Points, in no order, along strands that fork, close into loops and pass close to each other.
In the rows, zero is written as 128.
Two points are linked if the straight distance between their rows is under 108. Some points are linked to none.
j143: [116 126 134 116 161 103 125 103 143 147 119 131 169 123 106 111 114 131
 145 159  88  99 144 112 137  74  63 104 114 154]
j591: [155 122  91 146 110 138 155 109 154 103 171 144  79 127 170 186 173 144
 100 110 114 157 100  61 146 163 147 118 153  90]
j351: [162 137 110 135 132 152 153 151 113 121 121 100 129 122  89 116 165 113
 140  82 171 175 148 204 133 141 187 177 123 127]
j748: [110 170 158 103 125  91  96  91 109 181 101 142 104 156  82 166  97 163
 147 186  95 131 122 114 106  89  88 155  85 157]
j102: [140 107 118 172 110 188 106 161 160 128 171 128 150 137 200 114 100 100
 125  87 186 161 107 127 110 164 159  93 147 117]
j834: [ 91  81 117 140 121 127  86 148 156 102 104 135 142 136 184 126 104 157
 130 134 146  78 108  60  52 165 104  93 131  97]
j835: [102 145 165  86  84 134 110  98  92 162  75 136  68 106  97 181  99 171
 163 185 122 107 138 155 132 146 104 142 144 108]
j840: [ 92 106 117 139 188  99  76 142 148 117 126  98 152 152  87 133 121 166
 139 114 135 116 117  72  95  86 100 108 115 103]
j716: [129 135 113 140 110 158 107 173 110 129  89 133 110  98 136 123  94  85
 113  92 170 157 160 230 105 147 172 156 114 122]
j991: [158 144 119 157 171  92 134 128 156  91 175 128  86 128 129 160 171 139
  90 119  89 151  87  53 168 111 133 124 111 112]
j177: [117 126 130 148 226 108  89 149 162  93 168  79 110 141 101 109 147 159
 124 115 135 136  92  70 177  94 158 104 108  95]
j75: [147 140  99 145  76 197 153 199 116 127 128 132 119 120 160 145 131 104
 103  74 165 194 152 187 146 141 167 129 167  79]
j309: [152  98 121 148 123 183 142 118 154 144 149 150 124 126 135  70 110  71
 148 110 125 136 107 160 145 112 133  74 130 149]
j843: [115  75 119 134  92 145 129 133 140 118 122 147 150 116 192 103 114 109
 117 110 141  95 113 107  93 173 114 100 154 112]
j631: [136 136 140 148 206 104 107 130 162  95 166  97 102 126 117 119 156 148
 119 124 118 141  91  74 179  99 134 102 112 109]
j353: [112 124 109 149 105 161 104 149 127 141 102 154  99 111 136 120  69  75
 125 102 157 139 147 207  93 151 153 130 114 137]
j929: [ 99 127 123 135 224 106  82 149 148 116 152  76 147 159  72 121 132 170
 144 112 149 120 113  75 132  75 133 116 116 101]
j107: [106 112 126 145  62 169 116 190 120 121 115 157 128 121 208 127  75  83
  87  99 167 135 152 163 115 184 143 127 159 110]
j520: [140 129 127 172  69 204 116 205 120 144 167 129 171 148 218 143  77  73
  97  93 193 170 128 165 125 152 168 123 153 107]
j22: [127 125 142  77  79  95 117 149  77  93  75 143  88  75 149 147 114 136
 111 116 113 103 171 163 135 153 110 159 163 108]
j371: [152 151 153 103 142 116 177 112  92 119 154  99 171 163  83  91 186 146
 126 161 115 148 146 179 177 109 153 174 104 181]
j804: [ 93  94 136 162 102 159 107 146 159 138 103 171 127 143 168  92  73  95
 149 128 140  99 111  96  60 138 128  68 107 114]
j953: [107 140 165  67  84 111 104 123  83 116  69 144  62  82 133 161  99 157
 141 159 124  99 154 163 146 161 119 149 154 102]
j703: [135 152 142  94 103  69 132  81  78 134  99 126 188 127 119 127 131 138
 116 169  81 110 184 165 146 101 110 158 125 174]
j452: [126 174 163 117 155  62 149  83 113 152 131 118 207 132 125 116 143 148
 127 161  96 127 174 118 152  82  85 124 148 189]
j53: [149 196 151 130 183  85 168 129 126 119 186 118  96 135  97 115 179 127
 110 154 101 155 108  97 185  91 149 162  84 168]
j132: [103 137 114 130 132 148  93 130 130 157  93 151  83 121  89 130  76 104
 149 122 148 125 149 189  84 135 158 158  92 141]
j820: [156 130 104 151 137 121 139 113 156  93 174 130  82 126 145 174 174 147
 101 107 101 160  85  63 154 139 143 125 138 101]
j269: [181 155 126 121 128 133 190  89 120 140 158 135 104 120  93 133 184 120
 123 145  77 158 128 140 195 110 145 151 120 146]
j152: [128 203 177 120 210  77 148 119 128 123 178 103 131 140  99  87 167 146
 118 168 120 156 116  95 192  83 131 135 105 173]
j509: [138 146 141 106 169 116 155 111 104 128 146 100 169 149  72  91 159 136
 132 151 129 138 135 168 151 103 137 171 112 179]
j943: [ 80 105 149 148  84 154 111 141 150 145  87 177 104 139 184 116  68 101
 139 154 150  93 105  83  64 177 129  84 118 106]
j334: [104 106 123 129 126 120 100 124 147 148  97 159 101 125 104 134  77 124
 148 141 117  99 116 111  78 117  89 110  94 126]
j310: [168 178 132 139 159  95 172 106 130 125 171 131  93 126 103 144 178 125
  98 147  78 157 112 100 184 100 132 155 106 152]
j865: [168 110 107 144 106 184 156 119 133 138 141 139 112 114 121 106 136  85
 134  91 132 170 125 180 158 129 152 110 145 142]
j443: [115  99 123 141 180 124 108 129 161 114 138 110 153 129 110 112 122 146
 140 123 114 108 103  95 129 100  93  82 121 116]
j196: [114 155 168  98  97 110 109  82 108 185  93 138  87 137  89 181  99 171
 158 192 100 115 122 125 119 113  82 140 115 138]
j478: [138 137 124 112 151 118 142 120 105 113 124  99 155 147  63  99 142 128
 143 119 149 132 140 188 117 120 159 186 102 158]
j542: [110 188 168 111 209  98 143 125 130 142 157  95 168 155  87  79 154 144
 139 172 132 140 138 109 170  60 112 126 103 174]
j49: [104 132 136 113 120  88 113  98 142 151  93 149 133 123 109 144  93 130
 145 165  83  85 139 109 107 100  63 114 101 150]
j734: [ 85 115 139 123  96 124 104 111 142 151  89 157  77 115 133 163  79 140
 144 153 126  90 107 108  85 166  94 117 123 107]
j622: [121 124 113 176 103 181 100 181 137 145 172 117 167 142 203 143  63  79
 108  83 202 163 125 163 102 155 175 115 137 125]
j730: [132 140 148 112 157  91 141  93 135 152 135 122 187 111 111 105 145 129
 141 163  86 111 162 118 164  68  76 112 122 182]
j497: [116 149 124 105 144 107 114 130  96 123 101 115 130 140  63 115 110 127
 146 123 153 118 150 186  92 136 172 198  83 152]
j146: [106 155 120 107 142 129 101 128 113 154  88 137  93 146  63 128 101 123
 165 142 150 123 146 188  87 123 172 190  74 154]
j529: [142  86 114 150 127 163 110 143 167  95 156 118 150 135 212 107 142 155
 122 112 157 123  92  69 102 175 134  82 164  95]
j582: [152 109 101 130  84 153 168 120 143 116 163 132  98 129 186 176 179 145
 104 110 125 134 107  64 148 184 133 115 193  79]
j33: [157  86 111 131 107 125 163 113 149 117 152 117 139 112 169 149 175 139
 112 109 116 105 103  81 152 158 105  98 176 104]
j981: [179 133 107 126 108 164 186 100 115 138 140 138  92 110  95 136 186 112
 131 124  86 161 136 158 187 117 149 138 137 133]
j952: [147 103 121 163 110 189 107 156 164 114 174 123 143 145 223 115 126 136
 125 102 170 154 100  86 108 179 161  86 160 106]
j534: [ 94  83 126 125 134  97  96 129 150 105 109 128 154 133 161 149 120 159
 125 136 120  67 114  60  69 151  74 103 137 101]
j252: [149 132 104 170 177 154 120 145 168 143 174 103  99 128 137 139 146 111
 136  61 180 187  97 134 143 143 216 140 127 119]
j781: [155 111 105 110  90 146 165 141 101 108 124 119 123 109 137 164 175 134
 105  92 123 140 147 137 161 151 118 141 194  89]
j316: [114  73 114 160 135 152  91 157 164  90 121 113 160 148 187  93 116 156
 135 130 144  96 108  65  77 164 126  70 137  83]
j167: [150 120 127 109 131  96 151  99  96 106 134 112 168 107 108 147 152 136
 108 110 116 126 129 142 143 132  92 146 165 136]
j423: [131 140 139  90  94  80 127  96  69 116  85 135 150 109 120 137 123 133
 117 150  87  97 176 169 139 118 111 160 121 150]
j286: [ 96 164 136  94 156  93 120 107 107 147 114 130 163 161  78 119 112 141
 137 171 115 118 146 144 107  82 106 169  86 180]
j912: [178 133  96 144  92 185 178 113 119 144 142 145  88 112 116 122 161  93
 137 109 106 171 131 170 174 126 160 115 145 124]
j994: [142  86 115 137 146 132 138 112 158 113 153 122 141 108 145 118 146 130
 134 114 118 125  96 106 144 133 102  82 150 117]
j25: [ 94 101 135 154 117 125  96 147 165 157  89 158  84 151 109 117  80 130
 152 147  99  90 113  84  74  98  85  76  83 105]
j621: [158 137 127 125 179 148 154 127 142 138 163 106 109 136  73  81 169 105
 156 123 145 147 111 168 168 106 179 165 103 166]
j779: [120 112 124 111 125  87 130  97 118 109 120 123 167 104 126 145 122 134
 115 119 111  96 129 122 116 138  80 128 145 134]
j295: [ 74 127 166 156  80 176 106 159 135 151 105 174 114 144 211 127  54  96
 129 161 174 105 117  87  74 197 151 101 126 105]
j895: [ 79 107 151 130  75 134 119 125 143 156  80 171  88 119 167 140  89 124
 145 165 133  72 101  78  80 174 106  97 130 101]
j451: [153 119 130  75  66  82 138 137  69 100  80 136 132  76 144 139 139 131
 115 127  93  90 184 166 149 124 107 158 155 120]
j673: [176 152 143 100 113 114 186 110  62 113 130 104 166 144 100 117 201 145
 120 148 101 147 158 178 178 112 148 166 129 152]
j902: [ 97 183 150  98 180  83 127 121 120 161 137 116 187 169  85  87 135 150
 130 179 121 132 156 115 130  51  89 145  92 183]
j632: [155 144 102 152 147 155 150 149 135 133 152  98 107 125  99 139 165 109
 129  66 177 182 116 170 144 148 203 174 132 111]
j926: [139 138 115 126 126 142 117 167 102 114  93 125 120 105 108 116 122 106
 129  91 164 150 165 228  99 143 183 174 105 128]
j642: [101 178 147  97 133  76 109  92 100 158 102 136 152 165  84 144  99 154
 127 186  95 120 146 129 102  84 104 165  93 174]
j411: [148 105  96 124  74 161 174 147 120 112 141 126 109 119 165 174 182 135
  96  92 127 141 141 108 158 174 123 128 209  74]
j80: [108  81 129 156 124 166 113 143 168 126 122 148 147 138 150  66  91 101
 154 119 130 101 108 100 105 107 118  50 117 116]
j237: [165 119 115 102  94 122 166 121  80 108 120 110 142 106 117 156 175 136
 111 107 114 132 148 151 164 135 111 154 174 109]
j799: [109  94 101 145 146 149 106 125 151 128 131 130 132 119 114 113 100 103
 135  90 156 133 125 145  91 130 134 114 126 135]
j728: [105 106 130 117 135  78 113 104 132 108 118 123 168 119 140 160 116 148
 120 131 112  81 120  91  98 130  64 115 144 125]

A fork is a point with three links, a tip a point with one. Leave the first point through the second and follow the links. Name the first fork or tip that comes.
j728 / j534 -> j520
j146 / j132 -> j252
j730 / j143 -> j334
j316 / j834 -> j582
j286 / j642 -> j703

A tip is a point with one link. Name the tips that can be reached along the links from each point below, in the order of the rows.
j991 -> j520
j53 -> j309, j703
j49 -> j452, j25, j295, j80
j716 -> j252, j673

A piece is all that can be reached along the links. How many separate loops has the piece of each point below (a circle has one, a figure eight two, a Y none), and how many tips (points with one link)?
j80 -> loops 0, tips 4
j591 -> loops 1, tips 1
j912 -> loops 0, tips 2
j926 -> loops 0, tips 2

Name the points in between on the shortest way along the links from the first point to the second, in order.
j252 / j478 -> j632 > j351 > j926 > j716 > j353 > j132 > j146 > j497
j520 / j952 -> j622 > j102
j22 / j196 -> j953 > j835
j834 / j582 -> j534 > j728 > j779 > j167 > j237 > j781 > j411
j631 / j443 -> j177 > j929 > j840
